Points, in no order, along strands that fork, close into loops and pass close to each other.
Points whose rows are less than 95.7 apart are linked; no others are. Some points are linked to none.
<866>: [ 28.4 -27.9 -27.7   7.8 -28.7 -17.6 -42.5 -11.1  15.7  28.7  14.7 -19.7
 -16.8 -18.4  17.4  25.2  -1.7 -14.0  12.4  18.5  12.2 -29.5  32.2  25.0
   8.2   2.3   2.3 -39.6  11.0  46.5]
<128>: [ 24.9  14.4 -20.7 -38.8 -18.4   7.6 -16.1  11.2 -21.7   4.3   0.1 -23.1
   6.3  22.9  -8.3 -17.2  32.9  22.6  20.5  24.8 -21.7  -7.9 -34.1  -9.8
 -20.7  -0.6  11.0  14.2 -25.0 -34.5]
<656>: [ 36.1 -10.8   5.2  25.6 -20.5  10.7 -11.4  59.1 -27.1  29.2 -27.2  33.7
  -6.9 -14.6  -3.1  39.5   4.0 -19.3  -0.4  -8.4   6.5   1.4  30.1 -25.7
   5.8  -1.0  11.3   3.4  21.4  -9.9]
<906>: [ 10.1 -21.3  -8.1  19.5 -29.9 -31.9 -32.3   4.8  -0.3  20.1  26.0  -0.6
 -31.4  10.5  50.3  12.4 -16.3 -36.6   8.8   7.2   2.4 -24.0  40.5  42.0
  25.8   1.3  -5.6 -38.6   9.2  45.7]
<277>: [-26.7 -15.2 -11.3 -19.6  -5.0  23.1  -6.6  -6.6  -7.7   7.5   6.2 -24.3
  24.6  26.7  11.3   5.3   5.8  23.6  38.7  -9.2 -14.6 -10.2  -3.1  15.4
  12.0 -10.0   0.4  17.9 -13.9 -49.4]
<136>: [ 15.7  -0.6  -3.3  31.2 -12.0  17.8   6.2  40.5 -37.3  34.7 -24.6  34.5
  25.3 -19.0  -5.6  25.1 -12.1  -6.7   2.8   2.6  17.4  -3.0  18.8 -31.7
  -5.3  10.7  18.9 -18.8  29.4   7.5]
<856>: [ 38.4 -26.0 -18.9  17.3 -44.4 -11.1   8.6 -15.6 -10.3   3.5 -11.4  23.0
   3.9  -3.2 -46.7   7.5  23.6   2.1 -23.7 -18.3  18.3  -9.1  -3.2 -24.9
 -31.9  13.1  28.3  -8.1   6.9  18.1]
<896>: [-23.8  11.0  24.8 -30.7 -10.3 -14.1 -22.3  34.4   1.0  -4.6  25.0   4.7
 -41.2   5.6  27.9  10.2  -9.1 -57.9 -22.5 -53.2   2.1  13.0  18.1  35.6
  28.7   5.4   9.4 -14.9  13.4  24.7]
<78>: [  6.5 -38.4   9.8  11.2   9.2   4.8 -46.9  29.9 -18.0  24.6   7.9  -1.1
  -5.9 -30.8  30.5  29.8   3.9  16.2 -18.0 -14.6  17.6  -0.3  46.0 -19.9
  15.7 -18.9  -2.9 -30.7  30.0  -5.2]
<559>: [ 21.0  10.3  -2.8  35.4 -32.6  -3.2 -35.4  28.7 -14.1  37.5  -0.4   2.7
 -54.6  18.3  -1.7  53.0  -0.2  10.8 -16.6  25.3  -2.1 -29.3  24.8 -32.6
   7.9 -12.3 -12.4   2.4   1.0  20.1]
<332>: [  8.8  -2.6   7.2 -22.2  33.7  19.1 -35.0 -10.5   7.9 -11.7 -30.1  -7.2
 -10.4   5.5  -7.7 -24.4  31.3  19.3   4.3  21.2 -39.7  23.7 -26.2 -12.7
 -41.0 -29.3 -23.2  13.0 -43.7 -11.1]
<48>: [ 19.8 -21.5  -5.6  32.1  11.1  -4.5 -28.0  -5.9  16.1 -17.8 -12.7   8.3
 -14.0 -43.3 -37.9   0.4  32.7   1.1 -36.1  15.7   7.0  11.1  16.4 -23.9
 -47.0   5.7  15.0 -30.8  -9.2  42.0]
<135>: [ -2.7  13.3  -3.4  -9.0  50.6   7.6  26.4  19.3  -4.7  -4.1 -14.8  -3.4
  17.8 -15.1 -13.2 -34.6 -28.2  19.7   8.5  21.9 -13.2  18.8   4.0 -17.3
 -23.7 -20.4 -24.0  13.5  -8.0 -21.9]
<415>: [-10.3  19.3  23.6 -20.0   7.1   3.0  10.6  23.2  -8.5  15.1  15.3  -9.9
  -4.4  -0.7  21.3  22.8 -11.4 -16.9 -13.8 -24.0  26.6 -12.7   9.8  -5.2
  13.7  13.4  -0.4   5.2  21.9  13.8]
<1008>: [ 34.6 -13.8 -36.6   4.0 -13.5  -0.5   8.1 -39.4   2.0 -28.4  20.8 -34.1
  36.9   1.2 -16.5 -48.8  11.1   4.0   7.5  -3.7 -15.0  32.1  24.1  20.8
 -17.0   9.1  30.5  -4.5  -9.5 -17.4]
<200>: [-64.5  11.4 -21.5  -6.4  21.8  15.0   0.5 -29.1  -4.3 -18.6  31.8  -2.7
   6.9  -9.8  26.7 -35.2 -41.7   9.7  22.7  24.0 -21.1  10.4   0.0  41.5
  17.8  -9.7 -20.1  -1.9   3.9 -21.8]
<167>: [ 12.9  37.5  20.8  26.4   4.6 -14.7  49.4   3.5  -1.9   3.7   4.1 -30.5
   1.8  14.9  17.1 -17.2   7.0  15.0  -2.2  16.3  -9.7  -4.3  27.1 -20.5
  18.0  12.9   9.2  19.0 -28.0 -22.3]
<178>: [  5.7  14.5  28.8  19.5 -11.4 -28.6  14.1 -20.0   9.5 -41.3  17.0 -19.1
 -17.1  16.8 -27.3 -23.1  40.6 -17.6 -12.1  11.0 -12.6  18.2  14.0  26.0
 -21.4   3.1 -10.8  19.9 -45.7   0.8]
<649>: [  2.8   0.2  25.9  21.6   1.6  11.8   5.6 -16.2  13.5 -21.0  -6.8  -9.4
  13.0   3.8   8.9 -25.4  22.6   1.4  10.0  41.8 -26.3  10.9  -9.3   8.8
  -4.4 -14.8 -21.8   2.3 -37.2 -42.8]
<810>: [ -7.9  24.3   9.6  -3.5  39.1   3.3  -2.4 -29.1   7.0  -9.6   7.6 -13.7
  10.0  19.0  -2.3  -2.0   7.8  23.2 -11.7  22.4  -4.1   1.7 -43.3   5.2
   5.2 -28.5 -39.3  -4.0 -16.5   5.2]
<212>: [  0.2   9.3   0.1   4.8  -6.5  -9.3 -12.5  29.5   0.2  10.1  16.0 -19.9
 -28.9   0.4  17.4  33.8 -29.1 -22.1 -13.7 -15.1  15.9 -16.0  12.0 -21.6
   7.0   6.7 -17.3 -15.3  21.2  26.3]
<108>: [  4.9  -1.3 -14.9  36.1   3.6 -10.8 -11.4  15.0  -3.5  17.4 -18.6  -0.2
 -17.3   2.8 -22.5  31.0  14.4  40.6 -28.3  11.7   2.5 -23.9 -17.6 -65.5
  -7.5  -8.9  14.1 -11.8  -3.7  26.2]
<561>: [ -3.5 -26.3   2.6  -7.1   9.7 -17.6  12.7 -26.1  23.3 -46.7  -2.6  -9.6
 -11.1 -15.9 -37.8 -10.5  16.8 -31.3  -2.3 -11.0   1.0  10.9 -23.1  25.1
 -30.5  10.0 -12.0  -1.4  -1.8  15.4]
<797>: [  0.9  16.5  11.8  39.9  -3.4 -13.7  -6.2  -8.8  17.3   6.8   3.8  21.7
  -0.4 -15.0  -2.2   4.9   3.9   2.2 -32.4  17.7  20.9 -12.8 -11.4 -13.5
  -8.5  -2.4 -13.7 -37.4   0.9  46.5]
<722>: [  8.3 -18.7  10.7  21.3  -9.6 -10.2  38.9   3.3 -10.1  -5.0 -17.3  -0.4
 -11.9 -31.0 -11.4   9.1  -9.5 -27.6  -7.5   6.4   7.6 -11.4 -19.7 -27.4
 -22.6  25.5 -10.8  -0.2  16.0  22.1]
<372>: [ 22.4  11.2 -16.2 -18.6  15.8  14.1   3.8  25.0 -42.5  21.5 -37.2  27.0
  22.8 -12.7 -20.8  -0.4  13.2  26.3   6.1  18.4   5.8  -3.7 -37.0 -40.2
 -20.6  -5.5  14.5 -13.8  -3.7   3.4]
<749>: [ 15.1  12.8  -2.5  24.9 -11.5  -8.7 -21.0  24.2  -7.2  23.3  17.6 -12.6
 -51.8   9.0  21.0  43.4 -19.0 -11.4 -26.2  13.7   8.6 -24.9  37.0 -15.2
  23.9  -4.4 -30.8 -25.0  24.0  32.3]
<298>: [  8.0  14.0  14.6 -10.6  26.7  12.1 -22.9 -24.3  23.0  -8.4  -3.5  -0.3
   5.3   9.4   2.6 -27.9  23.9  29.4  -8.2  37.9 -18.4  -1.4 -28.6   3.4
  -6.8 -32.2 -29.2   0.3 -35.8 -12.5]
<795>: [  1.9   6.5 -21.8 -34.8 -10.6  22.8  -9.6  -6.3 -13.4  17.9  -4.4 -21.9
  29.3  -0.8  14.7 -20.7  -5.6  33.2  26.4  21.4 -21.8  -8.6  -7.2   3.4
   4.2 -11.2  -4.1   5.0 -22.9 -46.7]
<361>: [  7.0 -19.1 -40.1 -22.1  -4.2  16.9   8.4   2.2 -36.3 -15.6   6.8 -13.4
  39.7  -8.7 -30.6 -16.8 -20.1 -14.4  22.8 -22.5   5.6  22.8   6.7  17.0
 -25.0  15.3  22.5   9.5  24.6 -16.5]
<963>: [-10.5 -24.9  18.0  15.0  19.2  19.3  -6.8 -30.5   1.9 -27.6 -28.8 -20.5
  12.8  -7.7  14.0 -20.3  23.9 -15.1   9.9  28.6 -33.6  34.0  19.1  14.2
  -5.9 -11.5 -30.3  -7.8 -43.6 -35.3]
<229>: [  7.4 -21.5  -7.0 -27.3 -26.1   4.2 -36.1  30.9  -8.2  20.0   3.7  15.5
  -4.0  28.8  -5.6  37.4  21.3  12.7   8.5 -22.7  22.5 -11.8 -19.3 -12.0
 -17.2 -15.0   2.7  20.1  -4.5 -12.8]
<98>: [-18.1 -28.8 -40.3 -12.0   7.4  -2.0 -23.4 -14.5 -12.4   3.1  12.2   5.8
  45.5 -22.5  -9.1 -13.5 -15.8  29.0   3.3   9.7  23.8  26.9 -25.8  16.2
 -32.3 -23.9   6.6 -15.2   0.1  11.2]
<964>: [-21.0 -19.5 -12.1 -20.7   9.6 -34.6  16.5 -23.3  23.7 -38.0  10.6  -7.4
 -10.6 -14.3 -12.7 -13.4  -1.4 -36.2   3.5 -21.7  10.7  -4.8 -23.7  36.9
  -3.5  31.3   0.6 -23.1  14.4  29.7]
<638>: [ 33.4  17.0  -0.4 -11.6  32.2  13.3 -30.1  -1.2 -25.6   3.4 -40.1  -8.6
  -1.0   0.3 -25.9 -32.6  43.7  24.3   2.1  31.8 -53.5  28.9 -31.1 -37.8
 -21.9 -15.9   5.5  -0.7 -34.4  -7.1]
<628>: [-42.8  -0.7 -10.9 -10.0   3.1   0.8   3.6 -38.5  18.9 -26.6   9.1 -29.5
  -8.3 -21.1  11.2 -39.8  -9.9  -7.7  31.4  28.6 -32.1   5.9   0.0  38.5
  18.4   9.1 -18.8 -27.6 -16.3 -36.6]
<521>: [-31.4  -9.9  -4.0   1.4 -34.6  14.6  30.6 -13.3 -12.3 -25.8  33.0 -15.1
   2.7  30.2  21.6 -24.2  -4.6 -26.7  25.8 -17.2 -22.4   6.3  34.4  32.2
  14.7  34.5  25.1   5.0  10.9 -45.0]
<582>: [ 31.7 -33.1 -31.7   7.2 -17.1  -9.0  -1.4 -29.0  -8.1 -27.2 -13.6 -41.2
  21.7  -0.2  -7.9 -34.6  33.8  13.2  10.0  20.1 -21.3  29.3   1.4  -1.3
 -17.7  -5.3   6.8 -23.3 -41.0 -43.2]
<590>: [ 36.1 -20.4 -17.0  -4.9  10.5   7.2   1.8 -48.2  13.4 -39.1  13.5 -18.1
  25.7 -26.4 -24.6 -49.7  13.1 -11.9  -4.3  -3.3 -14.8  44.3  22.4  33.0
 -27.3  -1.1  15.1 -12.6  -6.5   3.3]
<600>: [ -5.1   3.6   5.1 -10.3 -26.2   1.9 -33.3  13.3 -11.7  19.9  26.8  17.2
   2.7  39.5  -2.3  46.5  21.8   8.6  -8.4 -18.6  30.0  -3.8 -16.1  16.5
  -3.4 -25.9 -12.8  11.4  -4.4   0.1]
<504>: [ 37.2  41.2   2.1  -4.4  12.2  11.5   1.2  30.1  -3.4  38.2 -40.1  29.3
 -15.5  29.8 -20.5  21.4   9.7  48.7   3.3  25.6   6.7   0.3 -19.6 -39.0
  13.4 -16.6  45.2  52.7   4.9  -4.2]
<393>: [  7.0  23.2  15.0  23.3  24.7  -7.7  16.6   1.2  30.8   3.5  -1.4  32.4
 -16.8   5.6  24.0  10.7 -20.2  21.6 -35.9  32.3  33.2 -22.8 -11.0 -29.1
  18.9  -6.8 -26.6 -18.3  17.5  29.7]
<1002>: [ 16.2  -8.6  -9.1 -32.6 -31.8   0.5  -7.8 -23.6  12.9  -2.7  11.1   3.6
  16.1 -35.9 -15.5 -13.8   5.9  -9.8 -17.1  -4.7  22.0 -20.0  -1.1   8.1
 -14.8  25.1   6.2 -11.6  15.2  25.1]
<891>: [-17.7 -23.2   6.4  -9.4  19.1   2.4  47.3  -5.2 -26.4   0.8 -17.6   1.7
  26.3 -29.6  -2.0   3.9 -14.7   0.1   7.1 -12.7  14.0  -5.2 -18.9 -15.2
 -14.2  16.3  -5.0   1.8  17.0  -0.3]
<306>: [-63.2 -21.4 -32.7 -14.0   4.7   6.7 -25.8  -9.1 -10.8 -17.0  25.2   0.7
 -14.1 -23.2  38.4  -3.7 -56.6 -27.2  18.0 -31.6  -0.2  24.0   0.8  33.8
  16.3  11.7  17.4   0.0  31.2  24.5]
<742>: [-19.3  14.6  14.9 -12.3   3.3   8.9   0.8  14.3  13.9   2.2  20.0 -18.7
 -11.9  45.0   9.1  25.8   5.1   5.5  22.1 -18.5  -8.3 -17.5  14.5  15.9
  26.9  -9.5 -11.3  28.1  -9.7 -39.7]
<456>: [ -5.9  -3.7 -31.8 -20.3  20.1   2.1  15.5  14.6 -28.6  -9.7  -8.5 -11.5
  38.0 -22.2 -30.6 -42.1 -30.9   6.0  22.5   3.4 -16.4  22.3   3.1  -1.6
 -28.3  -8.4  -8.2   5.1  -3.6 -24.3]
<243>: [-26.2 -18.1 -23.2  15.3 -21.7   6.4  27.2  -4.6 -14.6 -26.1  13.7 -27.3
  21.2   4.5  23.1 -32.0 -17.4   0.2  34.0  11.6 -17.1  16.9  26.8   4.4
   8.6  22.1   8.4  -3.5  -9.3 -63.9]
<808>: [-31.7   3.3  46.0 -38.4  14.5  -5.7 -12.8  26.7  16.2  -4.8   8.1  15.7
 -44.1  -2.3  34.7  19.8   1.2 -42.5  -9.6 -43.8  -7.0   0.4   8.8  41.1
  52.7   0.3  -1.6  -5.3  24.9 -13.9]
<122>: [  4.4   8.9  17.3 -10.0  14.9  23.1  60.6 -11.5 -11.0  10.1 -22.2 -12.1
  22.2  -9.2  -1.3  -1.5  -5.1 -11.7  15.8  -3.9 -12.6  -2.3 -13.2   4.1
   6.4  21.2   8.6  29.8  12.3 -21.0]
<824>: [-11.6  31.3  17.6   6.8  39.0   1.7  33.4  -8.2  32.2   3.7  -4.2  20.6
  -0.5   8.6  26.6   3.9 -38.1  10.9  -7.9   7.2  17.2 -10.0 -22.9  -2.1
  27.3  -7.0 -24.0  -0.5  16.8  17.3]
<1029>: [-18.4  -7.7 -25.8   4.7  14.9 -16.1  -0.2   1.5  15.1  -0.4   6.4 -28.1
  -2.7 -16.2   2.9  12.8 -42.1   0.4   2.3 -13.4  11.2  -2.3 -17.3 -11.8
  -8.3  -3.1 -26.1 -18.2  16.5  23.0]
<736>: [  5.9  20.7  19.5 -24.5  -4.5   1.0  17.4 -18.0  26.5  -0.9   5.6   2.2
  11.9 -23.2   5.0 -40.6   2.1  -0.5 -14.9 -10.8  -0.3 -27.5   8.2  -9.1
   6.5  25.8   3.2  -4.0   2.0  13.1]
<625>: [  8.5  -8.5 -15.3  37.2  11.7   5.3 -25.7  -2.7  19.3   2.0 -12.6  16.2
   9.0 -44.9  -7.7 -13.5  -8.2  13.4 -25.2  18.1   6.8   9.9   0.6 -20.5
 -37.3 -15.8 -10.3 -45.2  -1.9  36.2]
<913>: [-34.5 -31.4  16.2  10.1 -11.5  -9.2 -28.6   6.6   6.3   0.0  19.3  26.2
  -2.6  10.5  45.6  37.6 -16.8 -17.5   2.6 -32.5  24.6  -3.0  10.4  21.7
  30.5  -8.9 -10.3  -5.6  25.4   5.5]
<89>: [  7.1   1.3  17.3  13.6  37.4 -13.7   7.2  -1.9   8.6   4.8 -21.1  -1.1
 -15.7  -3.7 -20.3   9.6   7.9  39.2 -21.9   9.8   1.6 -12.8 -34.9 -58.6
  -7.0 -11.0  -7.0  11.0 -12.0  19.9]
<331>: [ 44.3  51.2   0.0   9.8   6.1   2.8  15.7  25.7 -13.9  25.5 -28.4  -2.4
  -5.1  39.6 -18.2  -2.7  20.9  37.3  17.0  43.5 -16.9   7.8 -15.3 -30.3
  17.5 -19.2  32.0  47.7 -27.6 -25.3]
<103>: [ -2.1  46.6  35.3   3.0 -21.5 -23.9  24.4  -8.5  10.6 -13.1  16.3  12.6
 -19.3  19.2 -24.0 -13.5  14.5   2.4 -19.3   3.6   1.5 -12.7  -1.2   6.5
  -5.7   3.7 -10.4  34.3 -33.2   9.9]
<900>: [ 37.2  38.5   9.0  16.6   3.8  19.9  -5.3  47.0   2.6  39.4 -24.2  32.7
 -15.6  31.3 -11.3  42.5  -4.5  17.9  -4.5   5.7  19.4   7.6   4.4 -20.7
  15.6 -19.4  18.5  54.5   8.8  -8.4]
<39>: [ -4.5  38.1  21.5  -5.3 -10.4  -4.7  14.4   9.7  16.9   5.4   9.8  -4.5
 -17.8  37.7 -11.9  17.1   7.0  10.3   8.2  -6.5  -1.7 -23.4  -6.9   2.9
  10.7  -4.7 -12.4  49.4 -20.5 -18.6]
<3>: [-56.4  -3.3 -38.6 -16.2   6.1  14.4  -3.2 -26.0 -18.0 -18.3  30.1 -11.5
  11.9 -22.5  21.2 -42.0 -52.8  -9.6  20.9 -17.4 -13.1  22.0  15.5  31.0
  -1.7  10.3  15.8  14.9  17.7  -1.0]
<775>: [-18.5  -6.4  31.1 -10.5 -14.9 -15.2 -37.1  15.0   3.5   5.1  32.2  19.3
  -5.4  19.3  14.0  37.5  19.4  -2.0 -11.9 -38.9  21.5   7.7  12.9  41.2
  21.2 -26.2 -14.7  13.9   0.0 -10.9]
<190>: [ 39.6  21.3  -1.9   3.8  -3.6  20.9  11.1  25.4  -7.1  22.4 -21.3  16.5
  31.1  24.0 -14.2  -5.3  13.6  15.3  17.9 -21.9 -12.5  -7.4  30.1 -28.8
  20.0   6.3  32.4  39.8  -5.6 -32.4]
<10>: [-25.1 -26.3 -19.4 -11.0   6.4 -11.3  -1.8 -11.0  16.0  10.3  -8.5   0.8
  -8.8 -21.7  26.6  18.6 -52.1   5.7   8.9   4.9  13.0 -28.8 -17.8   0.3
  12.3  -2.4 -44.7 -23.8  15.6  14.2]
<293>: [-38.2  19.0  14.4  15.0  26.8  -0.1  20.3 -11.1  10.9   2.8   1.6  23.9
   6.5  14.3  36.7  16.6 -48.0 -14.1   0.8 -13.9   3.8  -0.9 -29.5  22.6
  35.2  -1.6 -17.1 -10.1  24.1  18.6]
<312>: [ -0.7  -1.1  29.0  15.9  32.6 -14.6   8.6  -5.1  14.8 -17.5 -15.7 -11.0
  -4.9   5.8 -33.5 -15.0  25.5  21.1 -17.7  -7.2  -8.6   0.1  -9.3 -40.6
 -14.5  -8.6  -8.0  25.6 -18.6  11.5]
<32>: [ 19.2 -23.6   8.9   3.3   1.1  -5.3 -46.0  -8.5  13.9 -12.6 -24.0  17.1
 -33.6 -22.4 -39.2   5.9  37.5   6.4 -26.8  25.5  -7.2   7.5 -21.5 -39.1
 -40.6  -4.2   2.5   3.2 -12.5  32.8]
<1067>: [-33.1  15.3   3.2  14.5   8.3  27.7  55.5 -12.6  24.2   5.1  -9.9 -18.4
  -7.0   3.3  29.2  -6.1 -19.3   0.5  46.6  28.1 -30.7   2.8   0.3  26.7
  31.6  13.5  -4.1   5.5  -3.7 -54.2]
<624>: [ 21.7 -35.4 -28.9  -6.4 -37.8  -8.3 -28.8 -15.6   7.7  24.6   4.6  -8.9
   3.1 -34.5   2.5  26.7   6.0  -2.8  -3.3   8.1  25.0 -24.8   8.5   6.2
  -9.2  10.9  13.1 -34.6  15.3  33.0]
<478>: [ 31.8 -13.4  -9.9  -6.5 -14.7 -16.5   6.5  -5.6 -31.0 -16.2 -16.4 -20.7
   0.3  25.8 -13.3 -28.7  61.2  17.5  12.2  36.4 -21.8  12.0 -16.2 -18.4
 -19.9  -0.4  12.3   0.1 -47.8 -35.3]
<533>: [  4.9  14.5 -12.7  -6.1 -31.9  -0.7  14.5 -21.7 -17.8  -9.2  29.5 -26.4
  11.9  18.1 -29.3  11.7  17.2 -32.9   5.3 -26.4  -3.0  12.2   1.5  52.6
  -9.7  15.8  14.6   9.9   0.5  -0.6]
<267>: [-21.1 -18.5 -29.6 -12.9  -5.7   1.0 -31.7 -24.3   2.7  -2.7  37.3  -8.0
  30.8  -3.8   2.4   3.5 -14.5   9.3  15.5 -14.2  17.8   6.1 -13.3  39.2
   4.2 -10.9  12.0   3.0  12.8  14.6]
<1055>: [ -7.8  13.2   5.4 -20.6   8.2  18.1  -3.9 -16.0  19.0  19.1   3.5  11.5
  37.4 -17.8  21.7 -24.7 -18.8  28.8  -8.5 -13.6   7.7 -17.2  12.4 -11.3
  13.2   2.3   4.5  -0.7   9.5   2.7]
<1043>: [ -6.5   1.8  23.9 -22.7   2.6  -9.1  39.1 -32.8  32.1 -28.4  -9.2  -5.7
  -4.3  -5.6  31.2 -61.7  -0.7 -15.0  -0.3  -3.4 -30.1 -15.2  11.1  10.2
  28.7  29.9   2.1  -6.6 -12.9 -14.0]
<952>: [ 11.3  43.9   9.1   8.3  45.6  17.5  46.3   9.1  25.8  19.4 -22.7  -4.3
 -11.0   6.1   6.7  12.5 -31.8  12.1  -1.5  20.1  17.5   0.1 -21.2  -4.6
  12.4  -7.3  -5.1  42.7  20.9  -2.1]
<627>: [ -5.4 -35.1  -8.2  -5.5 -13.9  10.5 -16.8  15.6 -29.4 -10.5  12.5   8.5
  24.1  -4.3  -2.8  15.5  -5.8 -25.8  12.9 -47.9  12.0  25.0  23.3  20.8
  -1.7  11.0  22.0  13.7  35.4 -18.2]
<1037>: [ 21.3  -5.7 -33.8  16.5  -6.8  14.4   1.6  34.8 -37.6  24.7 -50.1  45.4
  28.2 -21.4 -25.4  11.7   5.5  16.5   8.4   9.2   1.7  -5.0 -19.3 -49.2
 -14.3   0.1  22.2 -35.5   4.9  14.4]
<15>: [ 14.8  23.3  13.4  13.6  11.7 -13.8  34.5   0.6  -5.8  -6.4  -4.7 -34.5
   7.0   7.3 -22.7 -28.8  22.8  15.7 -10.2  -8.7 -21.8  -5.8  18.5 -38.2
   2.5  16.8  13.0  19.1 -18.2  -7.7]
<284>: [  3.7  -1.7   9.7  28.5   9.9 -33.0 -27.7 -16.8  28.8 -15.1   5.8  13.0
  -6.3   1.1 -16.8  11.6  17.1  -4.8 -27.1  15.0  20.6   5.3 -37.1   5.9
 -15.5 -18.8 -25.6 -19.7 -20.1  45.9]
<843>: [  2.0   7.4  -2.8  -1.5  32.0  17.2 -24.8  49.7 -14.5  23.9  -2.9   7.7
   6.7 -16.9  19.1  27.2 -23.6  22.2 -11.5 -19.4  17.7  -1.9  53.5 -39.3
  15.5  -7.7   2.5 -16.9  34.6  -6.0]
<1042>: [ -3.7  18.1   2.6 -19.2  18.7  20.4 -12.5  20.9  -9.4  21.8  14.8   2.8
  29.7  -1.1  17.3   2.6 -25.2  18.0  -7.0 -13.2  18.6  -5.0  23.9 -15.3
  14.8  -8.4  -3.7   2.8  18.9  -6.3]
<264>: [ -4.4 -22.4 -19.2 -13.2  12.2   1.0 -12.6  -2.9 -16.3  13.1 -12.2   9.1
  28.8 -10.6 -10.3   1.8   3.3  30.2  -0.4  12.7  12.8  11.7 -49.0 -15.8
 -34.8 -21.4  -7.8 -21.0  -4.8  11.7]
<194>: [ 15.8 -16.4  21.3  31.5 -27.4 -25.1 -33.3  18.1  -1.6  24.1  18.3   0.7
 -53.5  13.1  38.3  28.5   2.9 -26.3 -16.4  -3.2  -7.7 -11.2  53.9  25.5
  22.3 -21.9 -29.1 -26.1  12.5  29.9]
<535>: [ 14.7   4.4  -6.4  30.1 -36.3 -15.7 -21.8  12.6 -19.1  34.7  -8.9   8.8
 -36.4   7.1 -24.1  43.4   9.3  18.8 -20.9  24.4  -2.8 -24.7 -19.8 -46.5
  -6.3  -3.3  13.5   0.8  -6.2  31.0]
<534>: [ 22.6  25.7  26.9  13.3 -10.9  18.3 -14.5  48.3   9.6  26.1  -4.8  38.4
 -11.2  10.2   5.5  37.0  -6.5 -11.6  -6.7 -16.2  20.7   7.1  20.3 -13.8
  13.7 -13.6   0.8  37.0  17.3 -13.8]
<213>: [-15.3 -46.2   5.0  11.1 -20.4   2.8 -28.0  16.1   0.0  -4.6  12.2  18.5
   4.8  -7.7  31.7  17.6 -16.9 -26.8   7.8 -46.6   6.3  10.8  18.5  14.0
  11.7   2.3  11.0   4.5  29.7  -0.9]
<238>: [ 17.6  41.6  -8.1  -7.1  53.0  21.2  31.6  27.1  -5.3  19.3 -18.1  -9.2
   8.7  15.0  -4.4   3.3 -20.1  29.8   8.9  26.3   8.8   3.0  -9.5 -14.7
   7.7 -14.7  -9.2  28.6  10.0 -19.1]
<1015>: [-22.9  30.9  28.2   0.5   5.4  21.2  54.3 -17.5  20.0   3.6  -9.8   2.9
  -9.6  12.7  16.4  -6.4 -12.9 -28.3  24.9  -3.4 -26.3  -9.9 -12.5  32.0
  32.0  23.7   7.9  18.2   7.5 -21.7]
<35>: [-36.9 -16.1  -4.8 -28.2 -19.3 -36.3  21.9   0.8  10.3 -27.6  19.4   5.5
 -27.9   5.7  10.5  -8.4 -16.3 -46.4   0.3 -30.5  15.8 -12.0  -9.8  36.7
   5.9  35.0  16.3 -30.5  13.8  36.2]
<100>: [-35.2  13.1  -4.2   4.6  15.4  -5.9  -5.6 -30.6   6.7 -13.1  25.0 -11.5
  24.2  13.2  -6.7  -1.7  -1.5   0.7  12.0   5.0  -0.1   4.0 -41.1  43.3
   4.8 -14.3 -18.0 -13.5  -7.5  13.7]
<894>: [-30.7   3.3  10.7 -21.3 -32.6 -16.3   9.7  21.7  -3.1 -11.0  22.0  15.3
 -31.5  17.4  18.4   6.7 -21.0 -64.9  -7.6 -38.9   8.8   3.5   2.1  45.4
   8.9  24.0  15.5 -14.3  11.5  30.5]
<931>: [  5.1   3.4  31.0   1.9  15.0 -12.1  -3.3 -26.5  13.7 -40.5   0.9 -11.0
  -9.0  -2.8 -31.1 -25.6  40.7 -38.4 -19.5   3.2  -9.3  18.8  12.0  19.5
 -23.0   5.6 -10.7   5.0 -21.9  21.9]
<632>: [ 15.2  -9.4   2.5 -25.0 -18.9  -4.3  -3.3  30.4  -4.4  14.0 -15.7  25.2
 -15.8  25.4 -17.8  31.0  18.2  22.1  11.4  -6.0  18.4 -28.4 -25.4 -38.1
 -15.8   3.0  16.5  47.1  -6.7 -13.5]
<688>: [ 38.3 -16.2 -10.9  -6.5 -20.6   8.4   9.7 -22.3  -4.3 -12.7  -6.9  25.4
  28.1 -21.9 -46.3 -28.0  23.4   2.9 -20.5 -12.3  14.4  -3.9  -1.0 -18.5
 -36.5  12.4  25.4 -14.4  11.7   2.2]
<609>: [-40.5 -31.9   7.9  12.8   2.4   7.5  -2.9 -46.6  19.5 -47.0 -16.4 -11.0
 -16.0 -21.3  14.7 -22.4  15.6 -28.9  21.3  37.2 -36.7  32.7  19.0  40.8
  11.3  11.7 -22.1 -35.3 -27.4 -39.9]
<850>: [-21.1   5.1  20.6 -13.9 -17.9   3.1  52.2 -21.7   7.2 -19.6   8.0   0.1
  -1.8  23.7  26.5 -30.3  -6.0 -31.3  11.9 -21.3 -25.5  -8.8  13.0  26.0
  30.6  32.4  23.4   2.1   4.4 -15.8]
<587>: [ 16.4 -17.1  -5.6  -2.2 -45.0 -22.4  14.2  -5.5 -12.0   3.0   9.8  10.7
   1.3  11.3 -29.0  17.4  17.9  -3.3 -24.2 -48.9  29.4  -8.9  28.4  -6.0
 -16.9  22.3  24.8   8.4   6.2  14.6]

A tip is a point with one link. Name the tips that can be reached along the links from each point below, in the order of the rows.
<1008> | <590>, <808>
<213> | <293>, <32>, <284>, <632>
<963> | <638>, <306>, <331>

A piece is two or more points that can be reached from each other along the links. Count, over all rows, the pieces, the separate loops (a circle has one, a figure eight two, a Y none), the forks (points with three links) and the tips (points with one).
pieces | 4
loops | 1
forks | 10
tips | 16
